Points on a hilly landscape, in no order, each with its height.
From any point a ball rolls to the lowest of the 5 points nearest to it. It stops when none of these is lower. Distance is the straight distance between rows; heights are no part of it.
bira (h 439): [  9 -11   2  -9  -3   2   2   9   6   2   5  13  -6   7  -4  -3  -2 -15
   6  -1   6   7  21  -4 -27]
kos (h 521): [ -9   9  -5 -13  11 -21  -6   0  -2 -13  14 -34  -4  -8 -15 -10   4   2
  -8 -14  23  20 -12  14  27]
mubab (h 548): [  3   3 -21  18  18   5  15 -26  -7   6  31  26 -13 -19   7 -17  -3  23
   7  29 -17 -34   7 -10  -8]
niv (h 601): [ -2   3  -8  12  -1  17 -13   3  18  -3  -1  13  -9  -2   8   8 -38   3
  -9  17   6  -7   1   1  -8]
losod (h 435): [ 17 -13   4 -12  -1  -8   8   9  -3   5   3   6   5   4  -2   1  24  -9
  23   1   3   4   9 -14 -22]
reke (h 401): [  6   3 -16  18   1  12  16 -14   1   8  16  20  -3  -5   9  -1  -8  13
   5  28  -7 -28   6  -2 -12]
nakuv (h 171): [-12  14  -1  -2   3  -8  -3  -9 -18  -1   6 -31  15  -3 -10  -7   9   4
  -3  -8   8   0 -17  10  26]
Kubu (h 297): [  0 -11  14 -20   2  -2 -15   7  12  -2 -12   3 -25  -1 -16 -14  -3  -6
 -13 -18  -5  21   9   3  -2]
ker (h 466): [ -6   2  -2 -14  10 -21  -9   6   0 -15   5 -27  -8  -7 -17  -9   6   0
 -13 -18  13  20  -6  11  24]
gul (h 335): [  5  -7   7   4  -7  -2  12  -2 -13   9  -7   0  15   2   7   4  28  -3
  16   1  -8 -10  -6  -6  -5]
tirus (h 50): [  6   2 -11  14  -1   8  23 -14  -4  11  17  20   3   1   9   2  -1   8
  12  23  -5 -23   8  -4 -15]
zov (h 192): [  8  -8   2   6  -6   3  22  -7 -11  14   5   9  14   2   5   5  19   0
  23  11  -5 -13   2 -13 -18]
degut (h 535): [-10   9  -4  10  -1  14   4 -13  -2   4  -3   4  14   8   7   4 -12  11
  -7   3 -15 -18 -10   1  14]
tebe (h 232): [  2  -7   2  -3  -6   6  -4  10   8  -2 -11   1  -3   4   0   2 -11  -7
  -4  -7   1   5   3   5   2]
peb (h 560): [  8 -12   1  -6  -7   2   5  11   1   3  -3   8   1   7  -1   0  10 -13
  10  -2   3   0   9   0 -12]
Zikip (h 568): [  1  -2  -5   7  -6  13  -3   9  15   1  -2  12  -4   4   5   4 -28  -3
  -4  12   5  -3   7   2 -10]
gemet (h 497): [  2  -3   3 -14   4 -20  -7   9   3 -16  -5 -13 -16  -3  -9  -8  19  -2
 -10 -22   2  20  -2   6  16]
sot (h 116): [  4   0  -9  12  -9  12  13  -3   4   6   6  14   4   4   8   3 -11   2
   4  18  -3 -17   4   1  -9]
Rupiz (h 242): [-10   6   5   8  -4   4   8 -12 -18   5  -6  -1  20   5   5   0  14   5
   2  -4 -16 -12 -12   0  12]
Muno (h 256): [ -5  -8   8  -9   0  12 -19   8  16  -4 -10   4 -16   2  -8  -2 -28 -10
 -12 -12   3  18   6   4  -2]
lol (h 546): [ -9  -1  -4  14  -1  12  16 -20 -13  12   6  20  14  -1   9  -3   8  15
   2   5 -28 -21 -10 -12   3]
kal (h 270): [ -7  -2   5 -16  10  -9 -16   6   5  -9  -8 -16 -15  -3 -16  -6 -11  -2
 -14 -21   6  22   0   6  20]
tuf (h 407): [  8  -8   2   1  -9   4  11   5  -3   8  -5   8   8   6   5   6  13  -6
  13   5  -2  -6   4  -3 -11]
siv (h 222): [ -7   5   3  -7   2  -7  -4   5  -5  -8  -6 -21   4   0  -6   2   2  -4
  -6 -12   5   6  -9  12  23]
vob (h 441): [  7  -1 -11   8  -1   6   7   3   9   0  14  20  -7  -3   5  -1 -24 -10
  -1  19  13  -2  21  -1 -28]
fif (h 223): [-15  14   1   2   5   5  -5  -8  -5   3  -2 -15  16   8  -3   7 -17   7
 -10  -3  -1  -8 -13   9  24]
bog (h 541): [ -3  -1   6 -20  11 -21 -13   2  10 -15  -3 -13 -26  -7 -19 -12   9   4
 -19 -24  -1  29   2   6  19]
foz (h 384): [ 15   9 -19  18   7  -4  25 -13  -8   5  27  14  -4  -8   8   8  -5   2
  15  27   8 -15  25  -4 -23]
nafo (h 393): [ 10 -15   5 -19  -3  -5  -3  11   9   0  -5   9 -11   3 -11  -9  12 -11
   2 -10  -2  11  15  -2 -16]
redub (h 303): [ -3  -1   4   2  -6   0   0   1  -8   0 -11  -9  12   4   1   5   9  -3
   1  -6  -3  -5  -8   7  12]
fivor (h 572): [  2   2   7   2  -6 -13   2   0 -14  -4  -9 -15  11  -4   6   1  38  -2
  10 -10  -3   2 -13  -1   7]
div (h 339): [ -9  10   8   8  -4 -11   1 -11 -26   0  -3 -18  16  -4   3  -4  31   3
   3 -11  -5  -3 -18   2  16]
lidi (h 283): [ 20  -4  -2  -4   5  -8  18  -2 -10  10  17   8   6   6   4  12  11  -8
  29  13   8   0  23 -19 -31]
vib (h 200): [ -4  -3   5  -9   2   3 -12  10   9  -4 -11  -5  -6   4  -7   2 -16  -7
 -11 -11   3  12   0   5  10]
Kisav (h 191): [-10   9  -2   3   8  15 -17   1  14  -2  -7  -4  -3   5   5  19 -43   8
 -13   4   9   1  -7   1   9]
kipum (h 254): [  3  -7   5  -5  -4  -2  -5  12   3  -4 -11  -5   1   4  -3   2   4  -8
  -5 -11   0   6  -1   5   8]
raval (h 449): [  5   6 -15  18   0  12  12  -9   7   5  13  17  -3  -3  11  -1 -17   9
   1  29  -2 -25   7   2 -12]
Farud (h 298): [  3 -13  12 -18   1  -2 -12   8  13   1 -10   7 -23   2 -16 -14   3  -6
  -9 -14  -6  16  14   2 -14]
mam (h 288): [ -2   0  13   8  -7  -9   7 -10 -25   8 -12  -5  20  -7   9   1  42   5
  17  -6 -13  -5 -16 -12   1]
Tunil (h 571): [ -6  10  -1  -5   4 -19  -4   1 -12 -11   5 -31   3  -5  -9  -6  17  -1
  -3 -15  13  12 -14  11  23]
Bop (h 286): [  0 -12  10 -13  -1   3 -16  11  13  -3  -9   4 -17   4 -11  -7 -14 -10
 -12 -14   0  19   8   3  -4]
kosin (h 292): [  4   0  -5  -5   0   3   1   3   9   0  14  20 -14  -1  -4  -9 -20 -15
  -3   7  10  11  30  -4 -36]
mes (h 136): [ -8   4   2   4   1  11  -8   3  10  -1  -8  -6   3   8   4  11 -27  -1
  -9   1   1  -2  -5   6  13]
Sim (h 263): [ -8  10  -4  14  11  19 -22  -2  20  -4  -3   2 -10  -3  12  21 -45  17
 -16  17   9  -7 -11   0   1]
vevob (h 157): [-16  16   1  -3   7  -6  -7  -9 -11   2   3 -31  17   3 -10  -2  -5   6
  -5  -7   7  -1 -17  11  28]
bisi (h 224): [  8  -4  -5   8  -6   4  22  -4  -6  11   8  14  10   4   5   7   6   0
  19  16  -1 -16   7  -6 -19]
sem (h 516): [  3   2   0  -9   4 -26  -6   9  -3 -20   3 -20  -8  -6  -4  -4  30   0
  -6 -17   4  20 -10   4  17]
Zaz (h 241): [-14  13   3  -7  13  -5 -10  -4  -1  -2   0 -32   9   3 -13   4 -24   4
  -6  -8  16   5 -12  11  24]
Belos (h 319): [ -7  -1   8  11  -7   6  14 -18 -23  12  -4  10  19   1   9  -2  23   7
   8  -3 -24 -13 -13 -11   1]
fizan (h 243): [ -4  -8  15 -15  -1   6 -17   1  18   1  -6  12 -30   2 -16 -18 -16  -5
 -13 -11  -4  21  15   2 -21]
buz (h 385): [  7  -5  11   3  -6  -7   6   1 -16   7 -11  -6  13  -6   9   2  43   2
  23  -3  -5  -2 -11 -13  -7]
Zema (h 133): [-13   5  10  10  -5  -6   6 -18 -30  10  -6  -3  22  -5   8  -5  30   6
   5  -8 -16  -7 -16 -10  10]
Fumeg (h 489): [ -4  -4   1  -3  -1  16 -16   9  20  -3  -2  15 -17  -2  -2  -4 -38  -7
 -12   0   6  16  11   0 -16]
gam (h 613): [ 11   3 -15  13   0   4  15  -3   2   5  18  15  -4  -1   7   3 -14  -1
   7  25   9 -13  21  -1 -23]
netu (h 792): [ -4   1  -3   6  -2  18 -19   7  20  -5  -4  11 -14  -4   5   6 -43   0
 -13   7   8   9   2   1 -11]
vef (h 266): [ 15  -4  -7   2   0  -1  17   2  -1   4  15  15   1   4   4   3  -5 -11
  13  15  10  -2  25  -8 -29]
dad (h 36): [-15  13  -6 -10  11 -14  -8  -6  -7  -2  16 -39   8  -7 -19  -9  -3   9
  -3  -5  27   7 -18  16  26]
Rided (h 107): [-12  12   5   6  -2  -2   1 -12 -21   2  -3 -16  20   2  -1  -3  14   4
  -2  -9  -6  -5 -15   6  19]
dazos (h 454): [  9  -9   5  -9  -5  -9   0  13  -1  -5 -11  -3  -2   1  -2   0  25  -8
   6 -11  -1   7   0  -2   0]
pum (h 207): [ -3  -2   4  -8   3  -1 -10  10   3  -6 -11 -12  -1   4  -6   0  -9  -7
  -9 -13   4  11  -3   8  17]
gili (h 414): [ 13 -10   8  -4  -6 -13   5   6 -11   4 -11  -5  12  -5   6   4  43  -2
  25  -2  -2   3  -8 -12  -9]
mozu (h 338): [ -7  11  -9  17   5  20 -15  -6  18  -1  -1  12  -9  -5  14  11 -39  19
 -13  24   2 -18  -7   1  -3]
luvat (h 124): [  6  -8  -1   2  -7   8   8   9   7   3   1  12   2   5   4   1  -4  -8
   6   8   3  -3   8  -1 -14]
vatap (h 429): [ -4   2 -11  16  -2  17  14 -17   1   9  13  24   2  -2  11  -1  -4  16
   2  20 -19 -26  -5  -7  -2]
fodi (h 287): [  3 -11   8 -17   0  -6  -9  13   8  -4 -10   2 -14   1 -12  -9   7  -8
  -9 -15  -2  16  10   3  -2]
Fomi (h 225): [ 14  -7  -4   2  -2  -1  20   0  -4   9  11  12   6   6   4   7   6  -8
  19  13   7  -7  16  -9 -24]
boku (h 290): [  0  -7  -1  -1  -6  11  -8  11  17  -1   0  16 -12   0  -2  -4 -23 -11
  -6   2   8   9  13   0 -16]
gumo (h 170): [ -3  -1   3  -1  -1  10  -9   9  11  -2  -9  -2  -3   5  -2   7 -26  -7
 -10  -3   5   6   0   6   5]
Bom (h 161): [-11  11   0   3   7  10 -10  -4   6   0  -5 -10   8   9   2  13 -29   6
 -11   0   1  -7 -10   4  18]
mun (h 333): [ 19   7 -13   8   8 -12  23  -9 -14   8  29  11   0  -1   9  15   1  -6
  19  17  11  -6  31 -13 -28]
paru (h 431): [ 19 -12   9  -9  -4 -18   1  10  -6   1  -7  -7   6  -8   7   0  48   1
  30  -2  -1   8  -7 -22 -12]
fonoz (h 517): [  0   3   0 -21  10 -28  -9   1   7 -19   5 -12 -28  -9 -13 -13  27  11
 -20 -21  -3  29   1   3  16]
davog (h 209): [ -4   4   3  -4   2   1  -6   6   0  -3  -8 -14   5   6  -3   6 -10  -3
  -7  -8   3   5  -7   9  19]
Kitan (h 433): [ 10  -6   7  -6  -6 -17  -2  10  -8  -9  -8 -13   4  -5   4   0  43  -2
  11 -10  -2   9 -10  -5   4]
gisar (h 340): [ -8   6   0   8  -6  11   7  -6  -3   6  -6   1  14   7   5   7  -5   2
  -2   3 -11 -15 -10   2  10]
bis (h 448): [  7  -4   3 -10  -1 -18  -3  10  -3 -15  -7 -11  -4  -5  -1  -3  33  -5
   3 -17   0  13  -4   1   8]
Dit (h 442): [ -3   9 -14  17   1  15   1 -11  11   4   7  17  -6  -7  12  -1 -23  18
  -6  27  -7 -29  -3   1  -5]
Zol (h 137): [  1  -2  -4   6  -6  11   1   5   7   2  -6   5   3   6   4   5 -15  -6
  -3   4   1  -7   2   5  -1]
moli (h 598): [ -1   2   5  -2  -2 -12  -3   3 -10  -6  -8 -18   8   0   0   0  21  -6
   2 -12   2   3 -12   8  16]
dos (h 279): [-10   7   0 -13  11 -12 -10   3  -1  -7   1 -29   1  -3 -15  -3 -12   1
  -8 -14  17  15  -9  10  26]
sef (h 468): [  6  -3   1 -18   4 -26  -8   8   7 -19  -2  -9 -19  -8  -7  -8  35   5
 -11 -20  -3  23  -1  -4  11]
Rikin (h 176): [  0  -7   5  -9  -3   8 -10   6  15   1   3  21 -19   1  -9 -12 -21 -11
  -8  -2   3  15  20   1 -27]
Sesu (h 271): [-12  12  -5  10   3  18  -9  -6  11   1  -2   1   5   5   7  13 -32  13
 -14   9  -4 -13 -10   2  11]
kam (h 163): [-16  12   7   8   0  -5   1 -20 -32   7   1 -12  24  -4  -1  -7  22   7
  -2  -9 -14  -5 -20  -4  19]
daza (h 330): [  8  -3  -6   0   2   1   6   6   6   0  16  19 -10   1   2  -2 -16 -13
   5  11  11   3  28  -4 -31]
Muza (h 445): [ 15  -7   3 -14  -2 -22  -4  11   0 -13  -6  -7  -8  -8   3  -5  46  -1
   8 -13  -2  16  -6 -13   0]
miba (h 488): [ -5   7 -13  17   2  16   4 -14   8   6   8  19  -3  -4  10  -1 -17  18
  -4  24 -16 -29  -5  -3   1]
suzu (h 215): [ -3  -1   5   1  -3   2  -3   8   0  -1 -11  -8   7   6  -3   4  -6  -7
  -4  -7   0   0  -4   7  12]
Sevof (h 293): [ -3   2  -3   8  -7  12   3  -2   3   5  -5   6   9   9   6   5  -9   0
   0   7  -7 -13  -4   4   3]
Pude (h 238): [  1  -9   6 -14   2  -3  -8  13   6  -6 -12  -4 -10   2  -8  -5   0  -9
 -10 -16  -1  14   3   4   8]
dis (h 264): [  0  -5  -4  15  -5  10  23 -15 -11  15  12  20  11   1   9   1  11   9
  14  16 -16 -19  -1 -11 -11]
nago (h 484): [ -1  -3   4   7 -10   4  13  -6 -10   9  -7   3  16   5   5   4  15   2
   8   2 -10 -12  -7   0   1]
Galu (h 475): [ -1   4  -9  14  -4  16  -2  -1  13   3   1  13  -2   0  10   8 -27   5
  -6  19   1 -16  -1   3  -5]

Call two points neighbours if one is among the 5 nearest of the other. Go from one point of each pair to the other, from neighbour to neighbour, staying as low as possible. Name the highest point that can't be avoided.
Rikin / Rided -> Muno
Rided / dad -> nakuv
zov / tirus -> bisi
tirus / dad -> siv
Rided / Zema -> kam

For each start below, name the point where the ball stops.
fonoz -> mes
bog -> mes
Zikip -> tirus
gemet -> zov
sem -> zov
dazos -> mes
Bop -> mes
